Points, in no order, along strands that fork, close into loops and pass close to each other.
In the rows, 128 means zero.
Points whose rows are less than 115 apart are linked; no others are. Some points are linked to none.
Sota: 107,147,137,148,156,143,130,140,136,143,164,152,123,133,114,140,85,128,136,148,134,148,101,143,76,77,154,141,87,146,130,140,127,111,122,135,125,123,132,169,109,188,150,142,135,128
togok: 120,105,134,119,79,126,106,133,167,87,134,72,131,168,93,105,133,188,143,63,148,135,118,123,137,170,74,110,144,112,89,138,122,148,99,137,188,127,131,116,136,114,147,103,115,108
fodig: 113,143,114,125,120,174,138,124,99,183,126,160,114,139,125,153,91,77,132,173,107,103,154,97,97,82,171,105,125,160,189,105,179,109,151,88,95,129,109,109,102,141,165,140,149,138
muf: 116,151,118,151,136,130,141,105,105,166,123,158,135,112,154,153,97,65,146,151,94,109,143,131,108,103,167,126,107,150,168,107,141,135,152,106,89,115,103,148,98,106,127,142,121,146
bado: 163,167,128,104,116,101,133,128,105,120,88,80,111,118,139,127,155,126,152,155,108,102,128,143,120,133,164,101,154,140,167,96,120,175,154,106,145,139,107,129,133,113,51,111,85,147
futur: 105,130,142,168,162,103,138,127,108,88,176,115,154,126,131,89,110,116,151,99,135,190,136,139,122,91,83,161,121,153,121,160,70,99,105,123,119,120,144,160,132,148,169,132,125,153
parim: 127,157,135,154,156,92,117,148,106,106,151,104,143,136,131,113,116,127,165,154,125,185,133,153,117,83,130,122,110,178,146,157,68,130,108,109,126,116,98,177,115,158,144,130,119,186
lan: 99,120,137,172,143,96,158,108,132,79,178,111,159,137,110,84,116,117,146,72,133,183,126,161,117,109,74,165,109,171,95,153,71,78,110,121,113,90,151,156,143,126,155,91,121,123
ridi: 124,91,145,108,144,142,112,134,143,149,147,157,107,137,119,127,121,148,128,129,148,127,118,106,130,113,115,147,128,100,112,133,134,107,121,134,143,134,137,133,114,132,164,143,153,142
zeki: 113,117,125,151,126,99,138,119,133,74,136,90,149,151,101,88,160,150,140,82,135,145,145,157,160,156,84,134,149,129,96,140,106,132,110,111,120,102,122,119,144,103,100,99,110,108
Buna: 125,155,119,151,105,184,132,121,151,118,171,127,151,188,121,113,102,165,138,95,172,127,114,134,122,139,107,144,116,134,109,151,134,118,88,140,134,114,183,138,149,164,155,121,126,88
sipop: 119,88,146,120,166,67,113,113,115,128,145,125,141,98,129,126,106,94,176,137,113,182,130,133,134,106,126,126,127,150,126,122,101,124,151,114,146,135,91,156,92,112,140,129,106,177
tek: 153,117,111,109,86,156,132,99,120,161,86,94,128,123,148,139,128,84,139,165,141,71,133,110,130,131,149,90,155,159,162,116,161,174,133,121,150,166,106,113,141,108,83,126,147,159
tavib: 145,115,112,110,94,122,103,133,161,100,131,92,120,157,106,137,147,186,120,100,143,123,128,131,126,151,133,86,143,116,100,133,135,176,103,137,175,136,107,97,142,143,104,114,105,112
vos: 114,155,90,136,123,139,176,118,130,160,105,143,132,135,138,161,152,72,92,126,127,107,125,102,145,134,140,150,104,121,130,145,148,121,129,122,76,125,155,126,140,113,76,124,157,107
Notu: 93,118,119,118,152,145,148,120,112,174,137,174,112,141,111,149,102,71,145,169,113,123,150,95,108,71,151,139,131,135,167,118,154,97,156,105,112,122,118,122,89,129,187,151,152,140
Zakan: 152,163,113,135,120,118,104,125,107,113,133,94,159,134,157,133,142,133,114,146,108,128,145,162,137,148,150,106,134,122,124,123,100,193,103,100,104,104,101,131,151,114,85,124,83,133
vog: 88,110,134,125,168,118,140,115,116,159,134,178,121,121,125,143,108,64,145,147,109,142,146,109,117,83,123,155,137,126,148,137,138,101,145,109,107,120,117,125,85,112,179,162,128,139
Fikol: 132,125,107,109,107,119,178,93,106,157,77,92,133,113,132,119,134,55,136,125,126,71,115,135,132,136,147,132,127,148,171,118,135,160,166,129,143,157,121,125,137,91,64,101,131,139
nasit: 124,166,104,160,111,180,138,129,155,114,156,149,142,168,147,119,129,149,101,93,145,122,134,135,138,158,97,153,121,123,126,139,140,104,91,139,107,104,200,114,163,155,152,132,126,69
nugi: 122,188,114,155,148,144,127,133,123,110,146,135,106,151,122,124,126,147,117,143,115,124,119,163,96,134,152,148,82,135,115,133,111,104,119,135,111,109,154,154,149,165,112,112,117,98
non: 87,111,124,129,150,120,153,96,112,167,123,175,129,119,136,122,121,34,138,133,108,128,165,104,141,104,118,155,159,140,184,120,156,120,155,95,89,115,122,123,87,73,152,151,133,141
logu: 133,107,96,130,127,118,183,104,140,155,116,140,139,96,140,143,162,69,81,104,118,91,125,127,170,148,115,143,142,109,149,129,149,146,145,128,95,140,124,119,134,75,59,117,140,113
rupo: 129,112,121,95,135,153,119,130,134,170,127,146,102,133,116,155,119,156,125,154,152,109,119,107,130,107,145,121,111,119,109,133,160,117,136,125,137,148,115,117,118,138,144,127,163,133
zeg: 111,107,102,113,103,148,184,93,91,184,88,126,128,98,138,129,108,44,120,125,126,46,142,123,116,128,152,127,120,158,177,107,164,98,191,126,112,173,131,114,123,93,102,92,145,143
gem: 112,82,170,128,139,101,150,129,150,123,140,117,135,134,104,91,152,120,127,73,137,157,110,102,150,153,69,175,135,109,82,138,119,103,129,131,118,129,146,117,108,70,137,127,152,132
Ruv: 126,107,162,123,113,108,79,161,120,81,124,80,156,150,117,106,129,197,162,100,158,189,120,112,143,137,87,96,155,129,130,141,95,136,108,147,181,135,129,151,138,156,172,131,130,148
Pamol: 174,155,112,107,87,123,137,120,130,126,92,114,129,105,143,149,173,121,89,140,113,96,139,116,135,152,142,89,171,101,148,122,151,192,118,143,151,149,105,85,153,110,67,131,99,122
fani: 110,154,144,156,130,135,121,145,126,90,149,128,135,145,135,93,119,167,152,112,141,154,135,143,128,136,92,150,135,141,118,145,98,101,96,147,130,110,170,148,149,166,168,144,118,120
dop: 112,170,121,166,143,128,145,136,131,155,154,159,109,125,100,156,85,107,119,133,138,139,93,143,78,77,174,134,65,145,127,153,141,101,136,137,130,115,124,168,96,175,128,121,161,114
zal: 162,141,120,102,117,166,136,121,116,177,111,139,118,104,147,163,118,114,110,183,116,82,138,119,117,97,179,95,119,133,149,98,169,128,148,108,107,143,110,112,130,125,118,131,133,139
tuv: 138,134,92,130,103,160,128,115,152,156,158,125,136,156,109,154,109,168,95,107,164,103,120,142,115,132,149,126,79,116,73,141,159,128,109,140,150,136,146,112,152,159,132,97,146,67
gam: 121,113,116,128,158,100,165,119,125,113,120,149,126,74,136,113,170,92,92,108,98,114,129,143,171,152,117,155,151,121,156,111,143,139,154,112,88,122,133,125,133,63,56,129,114,107
Metag: 110,103,167,123,141,140,135,131,140,136,150,149,136,162,125,110,127,139,126,98,153,143,110,86,131,119,82,168,144,101,112,151,128,90,115,147,126,124,159,124,113,113,190,157,157,134
Nidi: 94,118,139,136,181,86,155,116,129,133,140,184,102,99,119,137,117,73,138,125,105,156,113,137,89,105,130,180,90,144,124,138,104,71,158,140,108,116,143,143,93,122,160,123,122,117
pizig: 159,143,117,95,88,144,135,101,122,142,74,65,122,128,129,137,141,99,157,162,140,75,128,124,117,137,165,90,149,161,172,118,154,190,144,128,161,173,110,122,141,116,65,109,133,152
kimok: 157,124,158,125,151,159,83,165,158,148,146,135,135,107,133,137,120,148,146,196,106,150,103,147,113,79,163,89,111,167,126,97,134,151,142,117,99,127,108,162,116,178,168,140,118,143
pog: 118,71,187,129,139,110,106,124,131,96,152,114,134,124,118,88,107,149,169,92,146,172,107,104,141,125,70,154,151,121,100,130,93,81,106,148,162,122,161,143,128,124,212,140,135,141
Kop: 106,108,147,122,154,94,133,130,128,100,130,135,108,129,123,101,150,128,139,108,128,152,120,114,151,155,100,168,140,108,100,119,110,104,127,143,131,132,137,127,116,99,129,128,140,135
mizur: 136,170,122,146,132,145,112,147,122,106,111,148,127,130,167,117,136,151,102,138,119,138,146,132,137,155,142,131,135,103,139,130,127,127,109,139,92,109,149,121,147,136,120,148,115,117
nezof: 103,98,147,121,134,147,156,128,152,146,149,160,135,164,122,121,148,115,95,85,149,148,124,83,157,118,74,175,143,89,117,153,137,90,126,134,104,110,162,120,111,116,194,153,168,116
lop: 106,146,114,160,134,123,164,138,110,173,125,176,105,106,103,163,83,79,124,130,131,126,105,140,84,79,166,143,65,136,144,132,146,79,157,131,116,123,120,147,74,148,148,119,163,119
vofas: 163,144,119,118,114,144,142,110,102,179,105,134,132,84,150,177,111,116,97,168,97,73,131,135,117,114,193,88,94,124,142,87,159,137,173,103,115,140,106,120,136,116,87,106,111,123
vumun: 110,116,135,145,132,120,146,133,150,81,147,108,140,154,110,73,144,145,134,71,135,147,131,131,147,147,73,157,132,140,102,134,106,110,103,128,113,99,161,132,142,109,124,123,126,113
nafa: 111,109,147,114,115,128,130,138,145,143,97,115,117,155,118,126,142,134,132,108,155,130,115,76,153,159,80,137,150,103,120,161,142,134,118,150,149,147,119,121,107,93,149,148,178,157
kamo: 101,114,119,125,137,140,171,121,143,175,136,164,127,153,118,142,138,94,88,106,136,129,125,81,150,115,98,173,120,87,120,148,150,100,134,122,81,124,157,123,98,110,155,147,177,110
ziv: 144,131,109,120,130,157,120,123,125,158,138,169,129,103,147,152,127,127,70,151,102,98,145,128,143,115,163,118,130,81,123,118,145,134,136,109,106,116,103,99,139,131,118,141,121,111
Kivi: 150,124,130,142,121,166,84,132,148,113,162,143,129,111,146,104,105,185,122,148,121,117,125,168,111,126,130,127,126,137,120,102,115,111,111,136,131,96,155,124,158,175,169,128,86,94
muded: 126,114,102,135,106,149,117,106,155,127,158,112,140,160,106,132,116,170,122,96,147,101,118,155,124,140,122,134,94,129,74,132,142,125,117,130,163,114,137,109,147,135,123,97,126,79
Digi: 155,121,134,93,136,149,93,150,145,135,125,135,104,120,108,142,128,183,135,165,137,122,120,124,115,115,159,101,107,126,105,105,150,123,144,137,143,158,124,126,123,164,134,133,146,130
mival: 130,107,173,134,168,91,86,123,123,110,163,157,125,65,144,107,111,118,140,153,70,171,147,155,127,114,125,142,147,129,133,115,83,84,131,134,126,107,119,135,134,151,178,143,85,142
Kepoz: 114,136,139,154,155,88,124,136,116,89,181,108,147,142,125,100,104,136,162,124,134,180,131,154,118,103,104,140,110,162,120,160,73,120,113,123,125,117,126,170,135,153,150,118,112,156
Pesid: 137,106,142,126,109,100,78,161,129,96,119,86,140,140,121,119,145,188,154,113,155,163,136,121,149,141,100,89,166,124,128,130,111,158,111,136,169,135,109,129,119,149,155,143,126,165
rokip: 150,115,125,97,115,130,91,140,136,110,108,142,106,112,121,126,147,182,99,128,121,111,138,117,139,141,131,89,156,86,123,99,142,128,135,145,156,135,113,93,126,132,128,146,125,130
lon: 145,111,105,96,93,146,150,102,129,169,80,129,120,114,140,133,144,86,117,149,130,69,135,95,151,142,126,105,160,121,165,127,165,145,143,132,144,177,104,99,136,99,91,124,148,150
Zagi: 112,87,111,140,131,135,123,101,148,139,176,153,145,125,126,145,110,143,108,97,141,108,125,150,127,118,129,146,95,113,76,120,126,115,134,124,137,98,133,112,131,126,139,114,133,96
Fezi: 110,174,116,169,137,123,145,129,113,140,136,160,134,103,144,168,106,93,108,137,99,114,120,162,92,108,177,135,64,127,133,134,128,118,148,112,100,92,122,149,131,148,102,127,120,109
vep: 162,127,96,100,101,160,109,129,150,135,137,109,124,156,100,172,125,171,85,127,164,115,128,126,116,148,153,95,90,126,87,135,159,161,97,132,169,148,122,104,147,151,118,101,140,75
Dazu: 133,100,103,118,121,144,110,108,131,141,162,162,127,116,132,152,127,148,86,127,120,101,135,141,133,118,147,113,112,88,97,117,144,126,132,118,134,120,108,101,138,126,118,123,128,102
gagop: 151,131,120,114,90,131,125,130,141,127,79,89,122,145,129,148,151,133,129,130,165,115,135,96,140,161,117,106,161,122,138,149,151,176,109,153,162,169,101,107,127,113,99,144,154,155
goses: 122,154,126,134,111,155,118,142,115,143,80,136,117,160,152,117,140,112,133,146,148,124,146,84,144,135,126,120,166,126,165,132,162,131,112,138,108,137,132,119,121,117,140,162,161,167
Viz: 138,181,129,137,139,138,106,168,119,106,126,93,135,176,137,120,121,158,158,153,159,166,125,136,124,121,137,109,130,157,141,154,106,153,86,133,118,136,130,162,131,164,142,135,116,158
zavon: 149,131,105,106,103,126,153,112,135,120,105,132,118,98,134,143,164,120,79,126,106,84,136,118,149,150,138,118,143,94,133,110,138,147,140,134,141,149,114,97,144,95,57,123,109,111
Zed: 135,103,147,122,106,132,91,160,139,86,146,74,152,176,101,117,108,204,171,98,166,161,104,135,125,143,92,104,143,148,111,145,105,142,96,125,172,136,148,147,155,170,167,116,112,136
lozef: 127,109,140,124,98,125,122,132,158,102,116,107,142,157,121,124,157,158,100,74,145,128,123,84,160,172,68,117,167,93,104,166,138,156,96,159,152,141,114,111,126,95,137,139,154,136
fafa: 154,117,134,108,116,182,99,148,160,136,160,134,132,160,110,141,99,191,123,128,174,132,109,129,110,120,126,119,114,131,98,133,159,133,99,141,150,144,159,132,140,177,167,142,143,99
Vume: 149,99,104,100,122,124,140,113,122,163,115,139,123,90,126,165,123,127,113,138,115,75,124,130,127,121,164,98,102,103,118,103,144,146,171,114,145,144,93,110,120,104,81,113,122,127
Ket: 130,102,167,132,185,85,102,126,111,117,133,169,117,70,147,116,113,93,150,160,74,180,149,142,135,119,127,144,154,121,143,113,105,82,148,127,122,116,121,136,109,124,157,152,88,140
Vid: 91,146,121,165,163,111,157,129,120,138,147,185,126,95,136,161,103,66,129,116,97,145,121,150,91,107,147,154,81,131,147,139,116,103,158,121,93,97,121,150,106,127,132,136,120,126
fuda: 101,114,138,155,157,131,122,109,132,97,177,157,128,106,140,107,107,128,136,112,109,157,139,161,115,108,108,168,118,129,111,125,88,88,123,127,114,88,151,129,143,148,162,129,99,116
lek: 139,139,132,149,119,131,90,136,138,75,134,125,112,115,138,76,130,187,137,128,107,134,145,166,121,140,118,135,150,128,129,93,99,91,112,145,149,95,148,120,163,155,157,120,81,94
som: 126,120,127,127,97,126,110,144,139,90,113,105,169,169,131,113,144,178,110,61,158,152,142,105,146,171,70,95,165,115,126,159,135,158,86,168,152,124,128,118,138,128,153,138,132,131
Poma: 130,130,125,131,108,181,122,132,151,135,164,131,145,177,120,130,98,170,118,111,178,128,111,103,123,140,110,127,122,114,105,160,149,131,81,145,152,136,176,129,138,164,170,142,141,105
Sep: 111,115,120,138,146,109,120,130,132,92,135,155,124,94,138,106,154,133,100,114,90,136,152,144,154,153,113,129,156,101,126,109,123,117,133,118,119,99,128,106,135,97,102,127,106,109
dinu: 122,117,120,122,120,101,143,97,109,153,103,105,131,116,127,125,126,73,176,134,133,98,116,135,130,131,141,123,130,163,155,116,129,156,167,123,151,149,99,142,104,92,87,112,131,177
vule: 178,147,114,121,93,122,124,121,112,125,110,93,147,120,143,145,157,124,108,141,106,111,139,146,135,150,156,88,154,122,129,119,120,213,102,109,137,119,90,105,156,112,61,125,82,119
fital: 141,158,101,125,119,151,115,132,147,98,129,142,102,121,144,127,151,170,80,127,106,101,146,140,127,157,149,119,128,101,114,101,128,115,131,131,129,124,135,92,158,130,100,114,101,73
Kog: 89,110,105,119,122,128,165,87,105,188,109,173,141,115,127,139,107,19,137,122,114,87,153,110,121,116,129,145,140,158,190,117,164,112,177,102,85,138,122,125,86,78,136,122,136,131
vunu: 124,89,166,134,153,114,101,138,132,110,172,134,146,116,129,109,108,153,162,124,143,171,119,130,127,103,101,137,147,136,118,131,97,97,109,139,149,125,139,144,130,169,195,146,116,148
Pom: 132,145,122,113,131,120,119,141,123,122,101,97,106,148,124,138,137,144,151,148,145,118,115,122,121,142,151,124,117,133,117,127,119,151,133,129,149,151,120,129,125,134,86,122,142,149
niv: 117,141,117,145,131,94,155,107,98,137,108,101,158,114,155,118,122,66,163,143,115,124,138,142,155,128,128,130,143,163,163,127,117,171,142,113,108,127,95,160,116,85,82,124,112,173
Gor: 146,143,145,151,117,133,85,153,116,91,132,117,155,133,150,95,114,188,138,123,146,172,139,143,129,133,105,111,153,128,153,126,103,125,102,155,129,104,154,138,157,181,184,152,103,131
Megi: 118,93,161,98,170,84,111,122,114,139,106,186,108,77,137,110,128,85,147,146,87,159,144,124,158,122,128,140,173,106,162,111,133,89,158,119,139,130,117,112,105,90,169,146,108,143
bot: 148,115,146,110,145,153,80,157,141,136,144,150,118,124,134,133,122,161,140,164,137,139,125,133,122,100,153,102,132,136,128,109,134,125,131,132,121,126,123,131,131,166,163,156,128,144
Dabob: 170,124,147,136,143,139,86,154,142,145,157,125,160,105,142,144,107,150,142,174,88,153,127,154,129,91,170,84,117,156,113,103,115,174,140,107,95,120,94,161,126,163,146,142,97,149
nikil: 130,132,107,122,120,115,149,124,130,98,113,144,120,90,140,121,174,126,80,120,92,103,145,138,150,166,136,124,157,98,135,99,132,147,140,118,114,127,127,107,137,97,55,125,109,105
lofef: 115,162,138,159,164,121,113,145,119,114,148,148,129,104,159,117,111,109,136,160,90,172,147,151,111,109,134,142,129,144,152,130,88,108,119,126,95,106,125,157,128,150,143,145,112,152
rik: 137,173,137,146,149,136,112,165,112,127,138,103,123,145,150,120,111,128,156,183,127,164,132,136,105,85,146,113,116,178,158,135,110,141,107,126,103,128,112,166,112,162,144,144,124,170
deg: 128,149,124,144,126,100,127,138,111,100,120,108,152,115,149,107,145,125,131,134,115,143,151,144,158,144,131,121,158,122,146,132,109,174,113,116,114,113,106,133,134,114,86,137,107,144
madur: 101,135,105,144,128,125,177,120,100,178,111,172,105,104,122,168,102,60,136,136,127,97,123,120,99,98,162,140,72,143,149,125,160,85,175,116,100,127,126,128,87,127,134,111,147,117
rit: 123,162,129,146,150,135,118,146,117,112,118,145,116,116,155,117,134,126,130,156,119,134,139,133,124,131,147,140,130,121,138,116,103,116,129,136,101,117,131,135,131,131,119,143,115,143
Guden: 120,126,138,138,115,105,103,146,112,88,110,108,175,140,141,92,139,184,123,70,156,168,150,117,162,155,65,110,170,105,141,140,119,125,103,165,138,114,134,123,128,137,154,145,137,140
zud: 137,129,97,121,102,104,175,89,125,147,88,94,142,120,119,140,149,77,130,120,129,78,102,151,132,141,140,123,122,124,139,141,126,185,154,129,144,143,110,128,147,98,39,98,128,121
teka: 144,130,108,111,70,142,113,123,174,96,120,96,115,186,102,129,135,181,109,79,146,122,132,129,131,168,105,106,136,115,92,135,146,151,92,146,182,135,129,91,145,135,137,111,109,80
vatol: 162,151,122,97,99,106,137,97,109,136,81,56,120,119,122,129,155,102,157,148,121,80,114,142,120,135,158,98,156,135,172,111,121,209,147,112,159,159,97,129,144,117,48,111,94,144
kega: 124,138,140,141,119,109,85,156,103,91,103,119,166,134,152,86,135,182,129,111,145,174,152,127,143,148,88,102,170,116,161,134,103,124,109,165,121,119,146,135,142,158,178,160,132,143
Sebar: 110,132,143,138,140,114,126,139,129,80,144,127,116,149,120,82,141,161,150,111,126,153,134,127,139,141,96,149,133,126,112,131,99,99,116,151,128,114,158,139,142,140,141,129,126,127
Vif: 125,111,158,125,169,128,110,141,142,148,172,170,125,106,112,153,96,120,153,163,114,154,97,155,84,64,155,125,87,160,130,119,118,105,144,125,125,128,109,162,99,189,177,150,133,134
fuz: 138,183,96,133,110,156,162,115,115,148,88,122,123,131,163,166,152,84,90,153,137,101,138,109,142,136,164,125,119,133,145,130,150,143,118,121,104,141,138,113,154,114,64,125,139,118
fili: 123,134,129,143,148,107,134,124,95,130,111,125,148,101,164,113,138,88,141,139,112,138,159,125,168,131,122,123,161,133,165,131,125,155,123,114,103,122,102,143,116,93,104,146,114,178
Pido: 111,111,136,144,154,102,127,124,108,132,120,162,151,92,160,102,129,91,134,131,113,156,161,116,177,123,110,140,181,112,163,133,139,138,129,113,93,120,110,127,109,86,145,168,125,165
Nena: 153,181,108,122,115,135,156,113,98,140,81,108,121,110,157,157,147,102,106,155,106,80,127,137,122,138,183,121,120,132,152,116,132,153,147,114,110,139,124,120,159,101,54,112,109,118
mif: 123,107,147,120,108,126,95,142,149,95,135,60,132,179,81,124,127,203,171,95,153,146,101,133,121,155,101,104,129,139,85,142,103,158,108,116,181,141,129,140,144,142,144,111,120,123
Vik: 105,189,111,169,156,150,136,135,126,123,146,152,122,132,144,141,116,113,104,142,105,135,122,148,98,121,145,162,84,128,130,135,118,106,119,130,93,102,155,153,138,158,105,123,122,97
Nife: 138,172,139,128,123,146,103,162,115,108,100,94,129,188,141,131,126,158,158,138,170,161,130,105,132,146,129,109,140,143,138,154,133,155,92,152,128,145,135,149,133,149,132,144,138,154
Pevit: 113,128,153,158,172,104,123,121,127,95,171,163,119,89,145,120,100,110,140,134,89,174,137,160,112,105,117,161,123,145,131,141,77,87,127,136,118,102,134,143,128,163,172,138,100,130
zudig: 157,150,100,121,85,126,156,102,113,149,88,90,148,137,124,180,144,83,130,143,145,93,119,146,123,138,169,105,109,142,132,143,141,198,121,122,147,137,108,113,164,116,52,105,128,119
Bobin: 153,123,136,125,110,171,82,146,151,118,153,133,139,142,131,119,109,203,124,141,152,127,117,141,121,128,127,102,137,131,122,110,139,135,99,151,151,120,157,116,153,187,182,146,119,106
Savu: 106,133,100,123,136,153,173,128,132,168,135,170,119,132,124,148,145,96,75,124,129,115,132,98,144,119,125,158,113,97,131,136,156,85,127,121,76,134,156,112,119,126,131,132,165,101
Zakam: 109,108,137,145,154,116,115,128,118,119,143,161,146,101,152,109,132,114,124,117,119,159,161,126,160,116,106,138,168,98,146,134,121,125,112,118,108,106,120,124,116,115,157,164,133,146
fof: 119,130,137,137,113,91,145,136,131,83,116,76,135,174,89,104,171,151,148,92,139,133,119,139,143,173,94,135,140,123,106,154,104,144,114,120,138,129,132,130,135,108,72,103,126,122
mefa: 106,107,189,131,133,137,136,143,133,108,152,130,140,154,123,90,122,145,148,89,153,161,109,87,132,134,63,163,140,108,117,151,102,77,97,156,139,118,180,143,125,134,209,152,151,142
deva: 111,135,108,117,128,128,171,116,93,176,100,155,104,103,132,143,108,66,139,143,126,79,135,118,101,118,147,135,96,157,156,117,154,81,181,122,114,152,129,130,105,100,117,105,147,135
vad: 136,126,125,109,115,180,125,119,111,186,123,156,131,120,122,162,102,96,130,193,106,92,147,105,112,74,181,92,126,161,167,96,196,121,157,84,91,139,93,107,113,134,158,132,144,134
Fiz: 102,113,123,175,160,107,147,101,150,78,168,128,152,112,128,91,119,117,143,88,106,166,137,173,125,115,82,167,115,161,103,133,83,86,132,115,110,76,153,141,153,125,145,103,107,107
Mogiz: 165,160,131,106,140,166,106,160,140,126,130,122,110,123,93,146,115,186,120,174,147,121,107,154,93,109,177,112,92,145,102,113,155,120,135,139,142,152,140,141,132,186,120,112,138,92
nifi: 161,188,125,116,133,142,107,143,118,110,129,114,102,141,119,139,130,172,119,164,127,120,117,168,95,134,182,125,100,138,114,119,127,125,130,126,124,118,144,128,152,165,98,100,111,93
pubi: 106,101,133,134,157,123,128,121,136,108,154,182,139,103,138,109,139,116,104,114,114,149,146,134,148,125,104,155,155,87,134,134,130,107,127,114,96,95,130,107,126,106,153,144,125,120
fova: 116,148,99,140,129,162,147,128,146,130,145,157,122,148,142,137,147,124,76,102,130,119,135,117,140,143,114,150,118,99,113,140,142,109,112,132,91,118,170,113,147,137,126,132,147,89
rem: 122,105,164,109,141,111,130,139,134,143,116,108,76,134,87,120,131,143,155,130,136,136,94,87,121,149,110,157,107,121,89,126,117,95,140,140,164,161,141,138,94,110,140,117,164,144
tutat: 155,174,110,119,132,144,123,144,121,107,110,123,110,120,142,143,145,156,96,152,97,104,136,151,104,148,179,116,112,116,114,106,119,123,124,122,126,118,138,105,161,135,82,101,99,85
rutu: 134,108,110,98,115,149,140,123,134,177,99,136,109,122,129,144,129,115,121,150,153,86,128,91,138,127,136,118,130,124,133,127,170,129,140,125,138,165,104,103,122,110,127,131,161,151
mel: 147,83,106,108,111,124,112,111,140,142,149,125,127,118,113,157,121,157,99,122,124,91,127,131,131,131,148,106,102,106,81,110,139,152,142,124,160,134,100,106,124,127,104,115,125,108
zevo: 136,93,122,118,107,113,145,125,134,181,97,99,109,123,98,163,107,109,147,128,155,94,89,118,104,132,153,128,86,139,97,146,149,142,162,124,165,151,107,139,98,109,109,100,179,150
pef: 120,100,145,102,148,77,143,124,124,121,116,112,82,109,105,117,148,125,162,118,123,134,101,118,136,156,123,153,125,121,105,115,109,120,155,133,158,145,132,129,106,88,104,110,136,139
beku: 179,190,117,110,112,132,141,128,104,129,83,80,112,122,144,154,139,130,131,170,123,98,121,140,104,131,196,92,121,150,141,108,136,174,134,103,116,136,108,119,157,124,70,108,105,126
fil: 151,119,138,115,97,81,86,153,124,87,108,85,144,128,122,117,157,180,139,107,136,156,135,119,148,147,111,71,181,114,139,124,120,188,111,132,162,133,90,115,118,134,111,138,113,149
Nik: 124,110,146,119,165,109,129,137,122,136,140,160,89,112,107,137,115,131,140,150,122,133,102,132,93,112,147,154,75,126,99,121,117,77,150,141,152,136,130,139,109,139,146,123,141,128
Demav: 119,101,164,125,111,116,158,132,146,122,128,88,128,170,90,102,154,138,113,75,134,134,100,106,142,169,79,170,113,122,71,141,109,120,122,141,123,133,154,131,110,71,121,111,159,119
kenum: 120,112,140,123,94,99,150,131,156,96,110,84,109,171,73,101,185,147,134,79,119,128,111,106,140,183,76,149,147,111,93,143,116,139,115,129,144,135,140,116,124,84,90,104,134,110
Fum: 148,98,108,95,108,140,114,121,163,147,135,107,128,132,98,179,127,166,112,134,149,99,114,137,117,124,151,94,96,124,76,122,155,164,130,118,163,153,105,107,133,153,105,106,139,108
Dab: 133,103,146,128,146,137,85,136,130,126,160,149,132,113,136,120,107,154,145,146,126,154,124,145,128,95,131,125,142,131,126,116,105,119,116,137,129,119,125,143,130,172,178,158,116,148
guni: 108,97,172,109,130,113,136,144,142,139,105,103,98,163,110,115,133,133,140,118,140,150,95,73,141,149,92,166,130,112,99,142,121,109,130,147,152,152,145,147,94,85,155,137,173,158
biroz: 100,90,106,115,109,144,179,92,100,179,92,138,125,110,140,128,134,30,120,122,131,67,137,106,128,129,112,144,145,157,179,120,156,123,177,129,103,160,125,115,110,73,112,107,153,138

A tip is a point with one link. Name the tips that can be reached along the links from each point below, in the order of the rows.
ridi -> Nidi, lek, fital, Dabob
mel -> ziv, Vif
Fiz -> mizur, Megi, Nife
niv -> logu, zudig
Zed -> tavib, fil

How many points has the smallest loop of links through each point below? Write none if it is on no loop.
zeki -> 8
vunu -> 9
Dazu -> 7
nafa -> 12
rutu -> 16
Pamol -> 11

A piece is all that can be reached along the links. How many separate loops has the piece of each point below (a circle has one, a figure eight two, a Y none), and how many tips (points with one link)?
vog -> loops 1, tips 2
lozef -> loops 2, tips 0
Poma -> loops 2, tips 4
lan -> loops 0, tips 3
tavib -> loops 0, tips 2
zudig -> loops 1, tips 2

Name the points in between on the shortest way along the links from the first point to the second, in order.
ridi, Vid -> rupo > Digi > Mogiz > nifi > nugi > Vik > Fezi
Ket, Kepoz -> mival > Pevit > fuda > Fiz > lan > futur
Nife, Fiz -> Viz > rik > parim > Kepoz > futur > lan
Pesid, teka -> Ruv > Zed > mif > togok
Digi, fuz -> rupo > ridi > Metag > nezof > kamo > Savu > vos
